Each row is a point on a landscape with many valleys, with its height.
From any point a ball takes the steepest step (drop divided by distance) to one of its 2 nearest points. It stops when none of these is lower. Distance is the straight distance between rows; heights are no part of it.
Q_593 h=404: [-23   6  18 -23  26 -49  -7  35  15  16 -23   7 -23  -3  20   3   2   6
 -13 -11 -10  10  -7  56  18]
Q_458 h=227: [ 23 -29 -22  31 -28  -6  -6 -84  26  16 -21 -21  11  11 -51  12  28   0
  19  11  12 -20   5  20  32]
Q_307 h=495: [ 18 -48 -23 -29  -2  32   4 -57 -17  -8 -24 -10  21 -36 -26  17  47   7
   7  -4  19  -3 -43 -39  32]
Q_361 h=544: [ 10 -19 -15 -18  12  13 -19  31  10 -22 -15  -3 -35 -40   8   2 -17 -36
 -56 -51  -5  12 -76 -11  -2]
Q_734 h=792: [  8   2  12  36 -24  42  -3 -69  -5 -18  21 -32  11  20  -7  -2 -15  -7
  25   2   8 -17  21   0  10]
Q_204 h=536: [ 46  39  10  53 -16  22  62 -30 -12  16  -4 -38  10 -12  18   4 -26 -21
  26   8 -14   7 -44 -23  16]
Q_479 h=354: [ 28   6 -10  38 -11  11  41 -55  13   9  -6 -62  31  23 -20  27  11  -4
  19  10  22 -21 -14 -25 -39]
Q_8 h=866: [  2  12  30  32 -24  37 -47  35 -66 -40  42  17  19  27  10 -27 -17  18
  18  56  22 -13  43 -11   7]
Q_941 h=435: [  9 -12 -14   3  -7 -30 -10  59 -11   7  31  58 -11  22  -5 -10  12   7
  -5  14 -13  20  42 -35 -14]
Q_732 h=497: [ 54  24 -10  37 -11   4  54 -24  -4  24 -11 -15   5 -18 -11  -7  -3 -39
  23  -5 -10  10 -42 -25  42]
Q_634 h=454: [ 26  10  -7  18   5 -11  35 -12 -12  23  -3   8   6  -6 -11  -9  17 -28
  28   6 -33  13 -16 -46  48]
Q_966 h=486: [ 26  15  -1  32 -39  53  24 -52 -10 -10   6 -62   9 -20 -11  22 -40 -32
  -5 -30  10  30 -69  -9 -32]
Q_940 h=351: [-10   2  11 -19  18 -51  -7  44   8 -13  18  28 -28 -20  28 -13 -19 -22
 -29 -27 -20   4 -18  54  -6]
Q_817 h=373: [ 10  10  -5  -3 -19  48  17 -36  -9 -14   6 -61  23 -11   1  24  -5 -11
  -5 -12   9   8 -47 -49 -53]
Q_522 h=573: [-16 -30 -26 -34  14 -28 -24  27  17 -22  -4  19 -21 -19  -4   4  13 -16
 -49 -41   3  -7  -4  -6  -4]
Q_507 h=343: [  4  23  12  17  21  11   4  35  -8 -16  22  14  11   3  36 -11   3  15
  19  23 -13 -14  42 -16 -39]
Q_571 h=480: [-15  27  -2  -2  10 -48  13  55  23  18   7  18  -7   8  13 -12   8   3
 -12   6  -6  20  32  50 -56]
Q_690 h=458: [ 27 -43  -8 -18 -31  52 -14 -58 -24 -24 -26 -33  18 -17 -21  16  37   2
   9 -15   7   0 -49 -51  22]
Q_271 h=768: [  9  -6  25  38 -19  12   0 -36 -18  16   7   2   7  27  -5  -5  -6  -2
  44  29  -3  -5  26  14  35]
Q_745 h=411: [  3  18   4  18   5 -10  -7  72 -10 -17  27  20  -2  21  20  -8  15  24
   0  36  -5  -5  51 -17 -83]
Q_77 h=431: [  5  45  -4   0  20  28  20  19  10 -29  10 -29   9 -32  26 -14 -40 -34
 -30 -41  -5  17 -41   3 -65]
Q_244 h=281: [  8  -6  -5   1 -10  33  28 -61   3  -9  -3 -62  37   5 -12  17  12  -2
  12  -5  27 -17 -29 -30 -33]
Q_486 h=524: [-10  12 -40  -5  18 -24  35   0  29  34 -17 -21   0 -19  -8   1  -6 -36
 -11 -14  15  15 -18   6 -21]
Q_95 h=350: [-17 -22 -28  -6  13  19  11 -31  27   9 -33 -66   1 -21 -25  17 -16 -31
 -30 -15  64  -3 -58  37 -35]
Q_996 h=360: [ 14 -16  17  16  -7   0 -24  44 -26 -30  39  16 -19  23   8 -10  25   3
  -6   6 -25  19  23 -60  -8]
Q_75 h=552: [ -3  29 -42  15   1 -35  45 -18  33  39 -18 -15  -1 -28 -30  -7 -12 -54
 -15 -11  20  26 -12  34  10]
Q_202 h=535: [-14 -24 -11 -34  10 -44 -27  40  18 -10  15  66 -26  -8   5   3  24   5
 -27 -35 -18 -19   8  -6 -10]
Q_285 h=611: [-22 -35   3 -27   3 -11 -41   8   0 -18  -4   7 -31  -6   1  -8 -10 -20
 -37 -14   2  19  -3  18  35]
Q_196 h=380: [ 10 -41 -14   1 -49  46 -35 -56 -17 -37   5 -26   6  16 -25  -2  27  -4
   1   7  -6   0  -5 -60  38]
Q_290 h=463: [ -3  19  -9   5   1 -41   4  60  23 -15  23  28 -14  14   9 -12   3  10
 -12   7  -9   7  39  14 -85]
Q_329 h=837: [ 15  30  37  30  -2  21 -38  61 -67 -34  28  41  30  17  31 -27 -20  25
  20  52  24  -5  32   3   4]
Q_878 h=571: [-30 -21  -6 -27  -4   7 -27 -17   0  -4   0  -6  -1  18 -17   5  28  26
   0   7   5 -12  42 -10   2]
Q_999 h=251: [  4 -10 -29   4  -1  30  16 -60  16  -8 -14 -49  15 -23 -28   2 -19 -46
 -11 -20  48   1 -45  28 -20]
Q_964 h=279: [ -6 -34  -5 -20 -36  45 -41 -10 -18 -43  26 -11  -3  15 -20 -13  18  -9
  -9  -3  -5   8  -2 -64  28]
Q_48 h=647: [ 31 -17   0 -26   2  32   8  -4 -23  -5 -14  -9   3 -42  -9  25  21  12
 -14 -26 -19  16 -88 -55  28]
Q_923 h=482: [-14   6 -32 -21  43 -48  29  12  31  23 -37 -13  -6 -22 -12  16   0  -5
 -38 -23  12 -22 -28  34 -19]
Q_722 h=684: [ 35 -12  12 -20  19  26  13  -1 -27 -10  -7   4  20 -26   0   8  38  22
   5 -20 -32 -13 -53 -75  28]
Q_76 h=743: [  7 -16   9  35 -36   3 -28 -30 -13  19  20   9   8  49 -32   9 -10  22
  44  49   3 -21  45   6  30]
Q_94 h=580: [ -8  17 -25  23 -18 -47  22 -13  30  39 -15   3 -26  15 -20  -4 -17 -27
  -5   8  12  38  13  54  21]
Q_526 h=752: [  5  -8  14 -19  41   6 -12  10 -20  -9   4  41  16 -11  17   2  24  17
  23  -5 -28 -34  17 -32  42]
Q_532 h=534: [-33 -28 -22 -24  -2 -27 -39  20  15   4   1  21 -18  22 -32   4  16  23
 -19   9  16   8  46  -9  -8]
Q_619 h=428: [ 21  25  16  31 -29  17  19  -1 -15 -10  26  -8 -22  -5  18 -20 -22 -48
  -3 -14 -18  51 -24 -16  26]
Q_808 h=696: [-16 -25   1  13 -40  -2 -30 -10   4  35  11   8  11  57 -55   0 -13  66
  35  49  29  -7  52  27   7]
Q_934 h=804: [  8   8  41   3   8  -5 -39  55 -33 -37  31  67  13   4  36 -31  -3  35
   3  15  -3 -17  28  16  -6]
Q_909 h=391: [  9  11  -9   4   9 -15  23 -11   9  57 -35  25   2   3 -24  16  26   8
  30  11 -18  -7  -2 -15  55]
Q_304 h=521: [-28   0  18 -16  -2  -6 -12  15  -8   2 -13 -27   2  34   9   6  20  39
   9  26  -2 -16  41  21 -29]
Q_779 h=644: [-47  -8  10 -34  15   7 -37  -3   7 -23   9  26  -8 -10   9 -23 -23 -21
 -18 -20  11   0  16  50  36]
Q_104 h=597: [ -9  21  -1  25 -18 -33  24 -10  21  58  -6   7 -19  28  -9  -5 -22   5
  18  25   9  31  29  63  17]
Q_721 h=168: [ -8  37  10   3  34 -27  36  29  14  34  -7  25  11  -2  13  -4  -8  31
  35  23 -19 -16  37  25 -11]
Q_742 h=600: [ 15 -39 -14 -21  -7  37 -30   3  -5 -28 -17 -14 -13 -54  -9  12   2 -13
 -47 -36  -1  24 -69 -43  12]
Q_79 h=691: [-37   5  -8 -45  40 -16  -8  -6  11  17  -9  49  11 -21   4  -2   8  27
   1 -15  -3 -21  42  22  34]
Q_885 h=254: [  7  41   9  23  28  -3  39  24 -18  26   1  25  15  -6  18  -2 -11  14
  38  43 -12 -23  48   5 -15]
Q_68 h=376: [ 11   6   9   4  -1 -14   8  22  -2  -4  -4 -10 -29  -8  27 -10 -14 -33
 -15 -12 -30  41 -39  -4  30]
Q_959 h=721: [ 14  -1  11 -20  33  15  -1   5 -21 -24   8  30  21 -22  24   9  30  27
   2 -27 -35 -38 -14 -66  21]
Q_791 h=562: [ 28  34   1  56 -22  23  56 -37   4   5  12 -61   2   9   7   9 -36 -30
  11  -6  10  13 -44  -3 -15]
Q_754 h=357: [ -4  33  14  -6   6  15   9  27  13 -48  14   2 -10 -23  44 -14 -42 -25
 -24 -39 -23   8 -30  19 -51]
Q_991 h=285: [ -4   3  11 -19   9  -5 -10  28   6 -33   9  13 -22 -18  39 -23 -26 -31
 -25 -50 -18  -4 -20  27 -20]
Q_328 h=422: [ -2   0   9   5  -8  -2  24 -44  20  16 -31 -66  12  39   1  41  23  21
  17  22   9 -34  21 -14 -42]
Q_875 h=338: [-11   3 -15  -8  22 -19  28 -27  24  53 -39   4   8  -6 -15  14  18  15
  16   9  -2 -17  13  13  30]
Q_586 h=655: [-30  -4  12   0 -23 -12 -25  -2  17  44   4  17  13  38 -28  -7 -26  62
  32  48  32   9  42  44   2]
Q_100 h=479: [-16   5  27 -21  14   3   8   2  -1   2 -27 -47   4  35  26  28  23  38
  18  34  -5 -33  28   7 -56]
Q_801 h=117: [ 17 -26 -30  20 -21  10   2 -83  22  -1 -15 -36  23  -4 -33   3   5 -23
   0  -9  38 -11 -14  24   8]
Q_705 h=263: [-31  23   2 -22  40 -22  24  -1  31  46 -28  21  15  -7  -3   4   0  40
  25   9   0 -28  35  46   4]
Q_468 h=444: [ -2  14  22   1   7 -51   5  52   2  12 -15  -7 -21  16  39   3   4  19
  -3  13 -19  17  12  47 -24]
Q_573 h=894: [  1  -5  12  14 -10  47 -27  12 -46 -31  46  22  23  20  10 -12   0  10
  29  42   9 -13  53 -53   8]
Q_937 h=783: [ -4   0  31 -15   8   3 -38  24 -31 -27  18  52   6   2  33 -18   7  34
   8  -3 -20 -17  23   1  16]
Q_866 h=617: [-19  18  19  18 -22 -23  17 -18  15  51  -9   7   3  32  -7   4 -28  31
  35  35  27   9  43  74   4]
Q_768 h=668: [-45   5  -8 -43  40 -11 -27 -13  11  -8   3  54   4 -28   8 -16  -8 -12
  -8 -32   9 -13  16  41  41]
Q_292 h=488: [-17 -28  -7 -22   4 -39 -35  59   4   0  16  46 -34  18 -14  -1  24  20
 -29  -3  -4  10  46 -10  -6]
Q_656 h=256: [ -7 -25  10  -4 -27  35 -41  13 -31 -47  35   1 -11  26   8  -9   7  -9
 -17  -3 -19  16   8 -58  -2]
Q_177 h=466: [ 11   6  12   4 -11  25  -9  27   6 -17  -6 -14 -39 -29  11  -6 -46 -50
 -47 -39 -13  38 -69  -3  16]
Q_331 h=449: [-22  -9 -16 -34  37 -53  17  15  43  31 -43   4 -27 -31   0  16  -1  -6
 -33 -19   2 -13 -21  46  15]

Where does a ball stop that starts at each point below?
Q_532: Q_656
Q_304: Q_244
Q_768: Q_656
Q_526: Q_68
Q_290: Q_721
Q_307: Q_656
Q_202: Q_656
Q_909: Q_721
Q_742: Q_68
Q_791: Q_244
Q_8: Q_68

Call two points neighbours if one is among the 2 nearest of the other. Go from one point of each pair to the other, from neighbour to neighbour, staying as low as possible. Name the highest point that can't be avoided.
Q_721 and Q_991: Q_571
Q_721 and Q_656: Q_878
Q_991 and Q_244: Q_791
Q_68 and Q_991: Q_48
